Points on a hilly landscape, in no order, each with its height.
A ball rolls from a point to the lowest of its 5 nearest points, and stops where none of them is lower. Distance is the straight distance between rows; heights are no part of it.
dima height 515: [-14  -1  10  18  34 -14  11   6  17   0  20  17   8  26  -8 -27  27  26
  25  24 -17  34   7  20  43 -19   8  21  40 -31  -6]
kizan height 438: [  0  17  30 -53  27  -3  15   0  -7   4 -10 -13  14  36 -35   5 -36  -8
   2  23  -6  -4 -22  -6 -20  24  -9   9  -5 -25  -4]
sig height 314: [ 12   0  -6  -8 -10   9  -7  -5  -1  15  -5 -12 -12 -14  23  22  10 -21
   0 -10   2 -32  -5 -17 -26  19   5 -15 -23   8   5]
Duba height 278: [  2   7  14 -41   9   9 -11   2   8   9   0 -14   8  10 -17  17 -22 -27
  10  12  -1 -26 -19 -24 -25  25  -6 -12  -8 -10   1]
falib height 379: [  1   4  16 -49  19   7   3   1   5   9   1 -17  18  25 -27  13 -26 -19
   9  13  -3 -18 -12 -12 -26  24  -5   0  -5 -14  -7]
vepel height 208: [  9  22  32  15 -20  29  -9 -16  -8  -6 -10  26  24 -23   9   7 -14 -31
  -3 -22  18   7 -51 -21   0 -14   5 -23  20  -4  -4]
Teden height 356: [-19  22  20 -25  37  -6  10   5  16  -2  -4   0  -2  19 -31   1 -15   3
   7  32 -15  16 -23   5  -7   9  -2   5  19 -37   0]
leru height 575: [-31  11  13  20  40  -6  -2   8  20   2  17   9  -4   8   2 -14  21  18
  22  40 -27  36   5  14  34 -13   8  10  49 -43   3]
gozot height 323: [  0  11   6  32  -5   2 -11  11  26 -13  14   2   7 -28  15 -13  -8  -5
   7  11 -17  12 -12 -17  22 -26   0  -2  23  -7   5]
biba height 300: [ 20 -14 -44  -8  34 -16  16  19 -25  11 -15   4 -21  40 -17  -8  27  26
 -24 -30  30   5  36   8  17   3 -15  30  -9  15  -3]
nodub height 275: [  0  24  19  33  -6   7 -12   7  18 -11   1  15   9 -33  16  -9 -13 -13
  -3  -3  -6  13 -38 -24  15 -30   3  -3  24  -9   2]
zop height 421: [-33  -7 -29  25 -17 -24 -21   3 -21 -24  -1   7 -27 -43   4 -31  -7   4
  -7 -10  -1   9  37  26   4  -3   2   5   3  25   7]
Muke height 368: [  5  31  30 -51  22 -14  13  -6  -5   3 -16 -10  13  20 -20  10 -41 -17
  -3  37 -10 -14 -32 -20 -22  28 -18 -11  -8 -19  12]
ref height 299: [  4 -13 -28   2  12  -9  18  11 -20   5  -9   9  -9  35 -16  -3  22  30
 -18 -24  28  12  35  29  15   7  -5  30  -8  11  -4]
lukov height 332: [  0  33  16   5   9   4 -11  10  16  -4 -13   8   0 -22  -2   7 -26 -18
  -6   9  -3   6 -41 -28   3  -5 -10 -17  20 -21   6]
nagas height 168: [ 19 -15  -9 -22  13   4  20  -3 -20  33 -12 -21 -11  51  -2  24   8  10
  -2 -12  16 -11  24  16 -19  14  -1   9 -27  12 -27]
Pif height 271: [  8   3   4  20 -13  17 -10   7  19 -10   6   2   8 -24  15  -2  -4 -14
   2   0  -4  -3 -15 -21   4 -13  -2  -7   3   0   8]
palak height 345: [  9  10 -13   1 -29 -18  -8  -7 -22   1   1 -10 -25 -17  34  -7  11  -7
 -10 -14   7 -28  13  -2 -21   7  -3 -19 -22  26   1]
kez height 442: [-14   0  11  12  29  -5   8   9  22   1  18   5   5  24 -13 -16  16  20
  26  24 -15  27   5  16  24 -14   3  15  33 -27 -10]
Vosep height 551: [ 11 -21   5 -44  21  21   8  -2  -5  17  -8 -23  15  39 -26  28 -14  -6
   6  -1   5 -16   1  -2 -24  19   4  14 -18  -8 -14]
mogin height 543: [-21  -4   0  27   8 -19  -3   9  20 -16  32   1   6  -8   2 -23  14  13
  19  30 -28  29  16  10  43 -21   1   1  31 -15   1]
Vimi height 315: [ -9  31  20 -27  27  -8   5   3  13  -1 -16  -4  -1   6 -17   8 -31  -7
  -7  39 -16   1 -33 -12 -12  20 -10 -17   7 -32  17]
sege height 344: [ -8  37  22 -10  25  -8   1   3  13  -2 -21   5  -4  -3 -10  10 -32  -4
 -11  39 -16   6 -41 -18  -7  13  -7 -21  13 -32  23]
nulud height 353: [ -8 -33 -18 -26 -21 -22 -18   8 -39 -11  19  -1 -23   6 -17 -22  16   7
  -1 -41  23 -15  49  35  -6 -11   4  31  -8  35 -39]
dofa height 497: [  8  -4  18 -62  19   3   3  -7 -11  11  -3 -26  18  35 -28  31 -34 -20
  12  12  -4 -23 -13 -15 -31  29   0   3 -17 -10  -2]
nunu height 341: [  2 -15   3  -3  22   7  14  10  21   0  11   4  14  35 -27 -10  12  24
  15  11  -1  19   2  11  19  -9   0  17  16 -21 -15]
tem height 357: [-11   2 -18  14 -26 -11  -8   1 -17 -10  -1  -5 -19 -23  25 -13   7   1
 -14  -7  -2  -9  22  10 -10   6  -3  -7 -16  25  12]
filus height 383: [  7  -7   0 -30   7   2   7 -12  -5  30  -3 -26  -9  23   5  36   0 -17
   7  -6   2 -36   7  -2 -45  21  16  -1 -33   9 -17]
Mev height 364: [  3  -2  15 -51  13   4  -6  -3   3  12  -2 -20  16  20 -20  24 -26 -26
   8  10  -1 -30 -14 -19 -33  30   1  -6 -12  -8  -1]
Dola height 260: [ 20  -2   3   6 -18  25 -13  -2   4   2  -9   4   7 -27  23  15  -2 -21
  -6 -17   5 -17 -19 -27 -11  -1   1 -16  -6   2  11]
meni height 546: [-33  12  18   4  48  -3  -1   5  19   4   4  11  -6  19 -17  -4  11  20
  16  35 -22  38  -8  17  22  -6   9  14  46 -48   3]
vom height 247: [ 11   9  12  12 -10  19 -15   4  15  -4   0   9  12 -30  11   4 -14 -20
  -3 -10   0  -6 -31 -29   2 -11  -5 -13  12  -6   3]
mamat height 268: [-13 -13 -20   9   5 -12  16   5  -7  -8   2  12  -3  28 -21  -7  23  32
  -7 -17  22  22  35  36  23   6   2  32  -6  10  -1]
setu height 281: [ 20   0   4  -5 -15  23 -14  -5  -1  11 -13  -3   3 -20  17  27   0 -33
  -3 -17  10 -26 -22 -32 -17   9   3 -22  -9   2   6]
naf height 447: [  8 -21   2 -31  16  22  12  -4   0  21  -3 -18   6  38 -13  27  -5   3
   7  -5   3  -9  10   6 -25  17   7  13 -19  -3 -14]
sof height 337: [ 26   2  -3 -13 -14   0  -7 -16 -16  29 -14 -13 -17 -19  24  33  14 -32
   5 -18   9 -38 -12 -29 -34  10   8 -25 -22  12  -1]
Kove height 306: [-10  -1 -15   4 -13  -3   6   0   2  -2   5  -8 -11   4  12  -1  18   7
  -5  -1   2  -9  26  19 -14  19  -6   0 -20  16  -2]
Pid height 285: [ 13 -19 -11 -15  19  14  21   7  -7  19  -9  -8   2  49 -11  15  11  21
  -4 -10  13   1  25  17  -5  10  -2  16 -20   3 -13]
teb height 293: [ 23  -1   4  12 -29  22  -8 -16 -15   7 -13   5  -3 -30  36  17   6 -21
 -11 -23  10 -19 -15 -19 -13  -5   7 -18 -19  17  10]
Muga height 272: [ -6   4 -11  -8 -15 -17   6  -2 -15   6   8 -15 -19  20  11  -6  16   9
  -8 -13  11 -16  28  24 -20  16  -6   2 -24  22 -17]
dumi height 443: [ -1 -10  10 -15  18  13   9  10  23   1  11  -3  11  28 -27  -3   2  12
  12  10  -5   4  -2   9  -4   3  -2  10   7 -23 -15]
mivug height 488: [-38 -24 -18  50 -18 -20 -26  -3  -4 -22   3  18   5 -49   7 -34 -24   3
  -5   9 -21  30  21  19  47 -22  19   4  18  23  21]
tir height 276: [ 13  -1  -1 -21  -1 -15  15  -7 -17  29   3 -35 -16  37  11  19  11  -3
   3 -13   9 -26  21   8 -33  15   2  -1 -32  22 -31]
Zan height 387: [-14  19  13  30  13  -3 -10  11  27  -5  13  -1  -2 -23   9  -9  -8   0
   6  21 -22  22 -15  -9  21 -23   0   1  35 -25   4]
moda height 295: [  4  -3  11  41 -33  11  -7 -13   0 -21   0  28  22 -43  22 -20  -8  -3
  -2 -10  -4  12 -20  -7  20 -34  17  -2   4  16  17]
mivun height 351: [ -1  -6   1 -11   4  13   1   8  27  -5  14  -9   8  10 -10  -1   1  -1
  11  11  -7  -6   2   2 -10   8  -3   3   0 -12 -13]
fup height 232: [ 22 -21 -34  -6  28   0  22  13  -9  13 -17   4  -3  43 -19   3  21  34
 -14 -19  25  14  27  15  19   7  -8  23 -12   6   6]
mabi height 500: [-33 -15 -20  22 -14 -18  -4   2   1 -21  12   7  -5 -18  -8 -20  12  20
   6  10  -6  22  40  35  21   0  -1   8   6  11  15]
zitif height 305: [-10  36  21  26  14   2 -13   6  19  -4  -9  11   2 -26   7   3 -20 -11
  -6   9  -9  19 -42 -25  16 -18   2  -6  32 -24  11]
ladi height 435: [-14  -8 -12  18 -14  -3  -1   5  19 -18  19  -5   2 -15   3 -15  10  13
   2  16  -9  11  22  15   9   1  -5  -2   1   4  11]
tokan height 327: [ -6  -8 -21 -11  -5 -22   0   5 -37  -5   7   1 -22  23 -16 -14  20  20
 -11 -36  30   3  41  30   2   1 -10  27  -9  22 -28]
Nudi height 273: [  6   4  14  35 -23  16 -11  -5  13 -16   7  20  16 -38  20 -11  -9  -7
  -4  -8  -4  12 -27 -18  18 -32   9   1  13   2   8]
pim height 670: [ 17 -23   5 -60  28  11   8  -5 -24  24 -14 -35  15  43 -33  42 -23 -13
   7  -4   1 -15   6  -6 -27  22   5  13 -27  -7 -10]
Div height 139: [  8 -26 -23   7  23   1  17  12   2   6  -6  13   9  43 -25  -2  22  41
  -6 -10  15  23  23  19  27   2  -1  26   1   1   4]
kiv height 342: [ 10 -12   6 -11  40   7  16  10  14   3  -1   8  11  46 -34  -7   6  30
  10   7  -3  22  -8   8  20 -13   3  28  20 -28 -15]
til height 226: [ 17   7  16  14 -28  27 -10  -4   5  -1  -4  16  18 -31  16   7  -8 -27
  -6 -19  10  -4 -35 -28   2 -16   3 -13   7  -2   2]
bas height 343: [ -9 -13   0  12  18  -8  14   6  24  -5  22   6  14  28 -18 -17  23  27
  21  14  -7  24  10  22  33 -13   1  16  21 -15  -4]
zok height 367: [-13 -17 -10   6  -5  -2  14   4  13  -6  10   4   5  22 -12  -6  21  28
   4  -1   6  14  27  31  12  10  -1  14  -7   6   2]
vegu height 321: [ -3  -4   5  46 -22  -3 -11  -2  10 -19  11  16  16 -40  22 -22 -11   2
  -2   4 -15  17  -9 -10  32 -34  10   0  12  10  18]
Sez height 366: [  7  35  29 -21  21  -5  15  -3   3   7 -28   7   4  -3  -4  18 -41  -8
 -11  48 -18  -1 -47 -26 -10  18 -12 -26   1 -29  36]
dofi height 264: [  8   8  31  24 -36  36  -7 -26  -9 -14  -5  32  26 -36  17  -4   1 -21
  -1 -23  11   6 -38 -12   0 -25  17 -11  10   3   3]
Buta height 259: [ 20  11  21   2 -17  33 -13 -11  -6   3 -11   9  16 -21   9  19 -13 -36
  -5 -23  17 -12 -39 -36  -5  -2  -1 -25   5  -2   1]
gabu height 474: [-16  11  10  18  20  -4  -1   8  26  -5  22  -3  -1  -7   1 -13   8   9
  18  29 -22  25  -3   1  19 -15  -4   5  32 -29  -5]
vip height 269: [ -3  23  18 -26  21  -2  -3   8  19  -2  -1  -6  -1   2 -21   2 -23 -15
   3  26  -9  -5 -26 -15 -17  12 -13  -5  11 -25  -2]
Mufu height 409: [  2 -10   1 -13   0  16   1   2  20   6  10 -16   6   7  -1   9   6  -2
   8   2  -3 -15   6  -1 -18  17  -1   0 -16  -5  -6]
sen height 329: [ -5  42  25  11  13   2  -6   1  12   1 -22  20   6 -19   1  15 -32  -9
 -14  12   0   8 -54 -26   5  -5  -7 -25  23 -20  14]
sisi height 296: [-21 -10 -20  36 -23 -11 -12   5   4 -23  11   4   0 -37  11 -20  -4   7
  -5   7 -14  18  19  12  22 -11   1  -2   4  16  24]
penun height 349: [ 20   4  13  20 -45  29  -6 -32 -30   2 -19  18   6 -31  34  12   7 -21
 -12 -31  15  -8 -21  -5 -13 -11  18 -19 -11  18   8]
savu height 218: [ 22 -29 -22  -1  37   7  19  18  11   5  -6   8  16  46 -29  -5  18  39
   0  -5   6  19   9   1  31 -11   0  27   5  -8   4]
zutop height 358: [-12 -10 -13   1  -3  -1  14   0   2   3   7  -2  -5  22  -1  -2  20  23
  -3  -5   8   5  30  31  -7  13  -3   9 -13   9  -2]
kov height 396: [  5 -17  -1 -19   9  20  14   3  11  12   3 -14   7  34 -10  13   5   7
   7   0   5  -9  16  11 -16  15   1   9 -16  -4 -14]
fopag height 262: [ 24 -23 -21   3  54  -4  19  21  12   3  -1  15  20  45 -25 -14  16  42
  -1   0  -3  25   0  -2  44 -20   3  31  22 -18   5]
garik height 519: [-30 -10   0  40  -2 -25 -12   3   9 -18  25   5   7 -21  14 -38   1   8
   7  31 -31  39  21  10  56 -25   5   0  31  -4   5]
Bokad height 352: [  6  33  22 -26  19  -9   2   0   3   4 -22   5   4  -2  -9   8 -42 -20
  -6  33  -9  -9 -41 -29 -12  21 -16 -27   2 -24  18]
Beteb height 47: [ -9  -6 -20  31 -28  -2  -9   3   4 -17   3   7  -4 -38  20 -15  -4   3
 -13  -1 -10   6  13   5   9  -5   1  -5  -7  18  26]
Molet height 434: [  3  -4  16 -27  39   9  14   9   8   2  -2  -2   9  39 -40  -3  -8  12
   8  12  -6  18 -15   9   4  -2  -2  21  17 -32 -16]
Mit height 346: [ -1   4 -12  -1 -20  -2  -1  -1  -3   7   2 -11 -19  -6  28   4  13  -5
  -2  -6   1 -24  18   4 -23  14  -3 -12 -22  20   0]
sala height 270: [ -6 -10  -9  31 -22  -1 -12   5  19 -19  15   3   8 -33  14 -18  -4   5
  -1  12 -17  12   9  -2  23 -15   2  -3   2   9  17]
guf height 355: [  7  40  28   4  11   4   1  -5  -1   8 -30  18   9 -15   1  16 -38 -14
 -16  20   1   3 -55 -28  -2   6 -11 -31  15 -21  16]
fut height 472: [-17   9  12  -2  31  -2   6  10  24  -3  12  -2   1  17 -20  -5   4   9
  16  28 -15  20  -9  10   8  -8   2  10  30 -34 -15]
dazi height 361: [-18 -11 -20   3   0 -21  10  10 -23  -8   0  14 -18  15 -18 -17  22  27
  -9 -26  24  13  42  38  11   3   1  33  -2  15  -8]
poze height 290: [ 12  -4   4  29 -36  19  -6 -14 -11  -9  -7  19  11 -38  32  -3  -2  -4
 -12 -18   2  -3 -15  -8   3 -16  12  -6  -8  19  19]
kile height 393: [-26  -2 -25  14 -20 -19 -10   2 -14 -18   5   2 -23 -29   8 -21   3   8
  -6  -7  -3   2  32  28  -2   5  -9   1  -7  21   8]
delu height 511: [-41 -18 -29  29 -14 -27 -13   6  -8 -27   2   9 -19 -41  -4 -29   0   9
   2  -1 -10  22  41  35  16  -2   3   9   9  15   7]
rof height 419: [-20 -12 -10  38 -15 -17 -11   3  14 -21  21   5   8 -30  14 -25  -2  10
   6  18 -22  27  18   6  41 -23   1  -1  20   5  16]
nok height 298: [  2  -2  -6 -18  -3  -2  12  -7  -4  21   4 -21 -14  26  11  17   9  -1
   0  -5   6 -24  17  11 -32  19   1   3 -32  15 -15]
Vazu height 348: [ 42   0  -9 -13 -31 -35   1 -24 -34  20  -9 -25 -23 -21  26  19  19 -24
   5 -27  13 -49 -11 -28 -29  -1   3 -32 -32  42 -21]
Fofen height 350: [  8   1 -14   7 -23   2  -4  -4  -1   5  -1  -8 -13 -21  31   4  11  -5
  -7  -7  -2 -23   9  -7 -17   7   0 -14 -22  17   9]
bupib height 328: [ 22   5  -7   7 -35  -4  -6 -13 -27  10 -14  -2 -22 -26  42   5   9 -13
 -12 -24   2 -25  -3 -13 -16  -3   8 -18 -22  25   3]
Zum height 318: [ 17   0  23  16 -43  42  -6 -30 -18  -4  -9  22  19 -29  25   9   3 -28
  -7 -28  16  -5 -29 -12 -11 -14  16 -15  -2  10   1]
rufug height 457: [-34  24  16   3  42  -6 -11   5  24   2   0   1  -7   5 -20   7  -7  10
   7  44 -24  31 -17   4  13   2   6   0  38 -46  14]
Lave height 377: [ -3   4  19 -40  24   3   5   3  10   0   0  -9  10  29 -34   5 -19  -5
   8  13  -4  -5 -13  -1 -15  16  -8   7   5 -24 -13]
pevan height 6: [ 40 -31 -36 -25  41   8  24  12 -16  23 -26  -3  -7  50 -16  11  22  28
  -7 -14  15  -3  23  -2   4  14 -10  21 -16   4   2]
bami height 330: [ 10   3 -10  17 -28  10  -7  -3 -10   2  -6   2 -13 -31  35   1   5 -10
  -8 -15  -1 -14   1 -10  -9  -2   2 -13 -17  17  13]
gepim height 248: [  4  19  29  28 -20  21  -7 -11   3 -10  -1  25  20 -34  15  -7 -13 -18
  -2 -14   9  12 -42 -22  13 -28   9  -6  20  -6  -2]
ruli height 292: [  5  10  33  27 -46  36  -1 -36 -11 -22  -2  37  26 -41  13 -13   9 -25
   5 -13  12  13 -32  -3   2 -31  19 -13  16   2   1]
fifez height 401: [  4  27  31 -10  20   2  11  -7  12   9 -31  16  11  -6  -2  24 -43  -2
 -16  49 -21   7 -54 -24  -1  16  -9 -28   3 -30  41]
fofu height 277: [  1  46  41  16  -5  16   0 -18  -7  -3 -24  34  18 -18   4  12 -26 -20
 -11  -4  14  12 -62 -19   6 -12   1 -27  28 -15   3]
Tulof height 378: [-22  32  15   6  29  -4  -8   8  23   2 -12   2  -7 -13  -8  11 -23  -2
  -8  37 -18  18 -35 -16   4   4  -1 -13  26 -34  17]
Nozim height 354: [ -4   5  -1  17  -6   3  -3   6  27 -15  20  -5   4 -17   4 -11   2   2
  10  16 -15   5   0  -7  10 -10  -6  -5  11  -8   1]
Kimu height 444: [ -7   3   7  -3  15   6   5   8  28  -9  17  -5   2  10 -17  -8   4   6
  19  22 -15  10  -4   3   3  -5  -6   5  17 -23 -12]
fosu height 465: [-21  12  10  35  15 -10 -11   9  22  -8  21  -2  -3 -16  14 -16   5   7
  15  32 -32  31   4   1  38 -29   3   4  35 -26   2]
kugi height 347: [ -6  -3 -11   7 -14   6  -1   2  12  -4  12  -7  -2 -10  16  -3  12   5
  -1   7  -5  -6  17   6  -7   9  -4  -4 -15   8   7]
nosi height 413: [-31 -12 -18   3 -12 -22  -8   6 -28 -19   9   9 -30 -18 -11 -33  11  11
   3 -21  13   0  48  44  -4   0  -4  25   5  21 -20]
getur height 335: [ 28   2  -6  -5 -24  -8  -3 -17 -25  25 -12 -16 -25 -22  36  24  16 -24
  -5 -24   7 -38 -10 -22 -27   2   6 -25 -21  25  -6]
vovu height 220: [ 32 -20 -54 -15  56  -6  23  22 -11  12 -23   0  -7  42 -18  -6  31  31
 -19 -16  20  -3  26  -3  13  13 -13  24 -13  14  14]
kizun height 313: [  8 -13 -21 -18  -2 -21   7   8 -40   7  -1  -7 -23  36 -13  -7  20  16
 -18 -38  35  -3  41  23   4   4 -12  22 -15  19 -30]
zaru height 433: [ 23 -30  -7 -36  29  26  18   4  -7  18 -13 -13   9  51 -22  25  -5  12
   3  -6   6  -2  11   4  -9  11  -1  18 -14 -10 -14]
tozaf height 376: [-10  22  14   6  17   1  -8  13  29  -9   6  -4  -4 -14  -8  -2 -11  -9
   5  21 -15   9 -22 -14   7  -7  -9  -3  24 -29  -4]
Zifa height 394: [-22 -25 -22 -12 -18 -18 -19   9 -34 -19  17   7 -29 -14 -13 -36  10   8
  10 -29  13 -10  49  37  -7 -13   0  25   3  30 -34]
Rok height 338: [ 15   1  -3 -17 -10 -14   3  -9 -11  28  -4 -24 -22   2  24  23  15 -20
   6 -11   1 -41   0 -11 -40  15   6 -14 -27  21 -12]
rire height 197: [  1   6   9 -21   6  12 -11   5  19   0   2  -5   8  -6  -7  11 -12 -22
   8   5  -3 -20 -16 -22 -17  13  -5 -13   1 -15   0]
livud height 340: [  2  13  35  19 -51  44  -6 -47 -20 -22  -3  32  28 -35   9  -9  10 -33
   7 -11  10  10 -33  -3  -7 -22  18 -20  13  -3  -6]
nunar height 274: [-12  -2 -11 -19 -25 -31  -8  -1 -34  -1  17 -13 -24  14   4 -15  10  -2
  -6 -26  19 -22  33  19 -16   8  -7   2 -20  33 -27]
Luku height 215: [ -3  -5 -13  36 -34   1 -13  -9  -8 -17  -7  15   1 -44  25 -15 -14   1
 -16 -10   0   6   3   6  13 -15   8  -7  -7  28  26]
Vefu height 294: [  8   2 -12 -19 -31 -38  -3 -12 -28   7  11 -29 -20   5  15  -5  17 -11
  -2 -20   9 -38  12   0 -25   6  -3 -15 -29  39 -23]
rugu height 316: [ 19   0 -15 -21 -31 -44  -4 -16 -29  13   6 -31 -22  -8  15   4  17 -22
   2 -24  10 -44   6 -16 -26   2   0 -24 -33  47 -25]
Muz height 371: [  3  -6   1 -24   5  11   1  -3   6  20   0 -20  -3  17   6  27   4 -18
  12  -2  -2 -29   5  -4 -35  23   8   0 -23   6  -8]
kap height 513: [  8 -11   7 -45  15   7   3  -7  -7  26  -4 -28   8  30 -15  37 -16 -21
  11  -3   2 -28  -1  -7 -39  25  10   5 -28   0  -5]
gem height 261: [ 17  18  21 -15   0  13 -14   1   2   3 -16   4  11 -12  -4  15 -28 -33
  -2  -5  10 -19 -39 -37 -10   8 -12 -27   7 -12   3]
zesu height 256: [ 10   1   5 -25   1   8 -13  -1   8  12  -4 -11   7  -7   1  29 -10 -33
   6  -1   3 -29 -17 -29 -26  20  -3 -18  -9  -7   2]
gur height 255: [  3   3   7   0  -5  15 -12  10  29  -5   9  -9   5 -11   3   5  -2 -14
   6   6  -8 -10  -7 -18 -11   2  -9 -10   1 -10   0]
ges height 390: [-11   6   6  42  -5 -10 -11   5  19 -15  19   4   6 -29  22 -23  -8   3
   5  13 -25  24  -1  -6  38 -32   8   1  24  -3   7]
Nef height 317: [ 12   7 -12 -12 -20 -22   3  -9 -15  19   3 -21 -24  -1  26   7  15 -14
  -3 -14   6 -37   9 -10 -33  10   2 -17 -29  27 -15]
fivon height 243: [  2 -21  -9   4  16   3  16   9  19  -1  10  11  17  36 -23  -8  21  33
   7   3   6  25  14  19  28  -4   2  23  11  -9  -3]
Ziba height 284: [-12   2 -18 -11 -24 -28 -15   2 -29 -10  11  -9 -28 -13  10 -22   8   1
  -7 -18   9 -18  32  19 -16   4 -10  -1 -18  32 -16]
vima height 267: [-16  -3 -25  30 -26 -12 -19  -2 -19 -19 -10   9 -15 -43  21 -23 -13   4
 -13 -16  -2  -1  19  12   3 -10   3  -3  -6  33  18]
Tize height 384: [-26  -8 -20  11  -8 -18   7   4  -9 -14   8  11 -15   1 -14 -18  20  27
  -2 -12  11  18  39  43  12   9  -1  20  -3  14   2]
sim height 333: [-26  -5 -18  -1 -15 -23   1   2 -24 -11   9   3 -23   5  -6 -23  14  16
  -5 -20  18   4  40  37  -3   7  -6  16  -6  17 -13]
poko height 339: [-16 -21 -12  14   2 -12  11   4  13 -10  22  11  14  19 -18 -12  27  28
   9   4   3  26  31  31  33  -6   2  18  11   2   4]
Vodu height 382: [-20  -8   1  55 -26 -12 -18 -12   4 -22   4  22  19 -45  17 -32 -20   5
  -3   7 -17  26  -4   3  41 -34  20   1  14  23  24]
Vog height 391: [  4 -17  -4  -9   7  19  14   7  12   5   7  -5  10  32 -14   5  13  21
   8   1   4   4  16  16  -2  10   0  16  -9  -6  -9]
giz height 279: [  0  -5  -6  14 -13  11  -9   8  21 -13  12  -5   1 -20  11  -4   2  -1
   2   8 -10  -3   5  -6  -1  -2  -6  -6  -2   2   8]
gato height 250: [  5  -3  -6 -16  -6 -20  12  -5 -27  19   3 -21 -19  42   5   7  14   8
  -7 -18  23 -16  31  19 -19  11  -3   7 -29  24 -29]
zug height 386: [-10  -5  -4  25 -10  -4  -6   6  24 -17  23  -2   7 -18   6 -16   8   6
   7  17 -20  16  11   3  25 -16  -5  -3  11  -2  10]
Mus height 291: [ 19 -12 -30 -12  16 -10  19  12 -30  11 -13  -2 -16  45 -10   2  21  22
 -17 -29  32   4  37  15   9   7 -13  22 -16  13 -12]
mirif height 657: [ 18 -17  15 -73  23   2   8 -13 -34  20 -14 -35  20  44 -38  45 -39 -19
  10  -1   0 -19  -2 -11 -26  24   4  10 -28  -6   0]
Komok height 205: [ 34 -31 -30 -18  40  15  25  14  -3  13 -18   2   6  46 -24   7  13  30
  -7  -9  10   6  16  -1  13   4  -7  26 -11  -3   4]
Rigen height 365: [ -7  36  21  11  20  -2  -5   2  14   4 -28  16   3 -15  -4  21 -36  -2
 -17  34 -11  16 -54 -22   6   3  -1 -29  21 -28  32]
durod height 319: [ 30   4   7   7 -33  10  -2 -26 -33  20 -22   0 -11 -25  38  27  13 -25
 -12 -29  16 -25 -17 -23 -22  -4  11 -24 -21  21  -4]
pusar height 217: [  2  -7  -6  24 -24   8  -5   4  14 -12  10   3   2 -29  17  -9  -1  -1
  -3  -1 -10  -1   0  -6   6  -6   0  -7  -4   8  18]
riz height 439: [ -9 -12  -4   7   1   5  12   6  25 -10  18   2  10  12 -11 -11  15  21
  13  13  -6  14  17  18  14  -2  -5   7   7  -9  -6]

For each start below, name the point where the ball stops.
bupib | vepel
Vazu | nagas
leru | Div
Nef | nagas
meni | Div
Fofen | rire
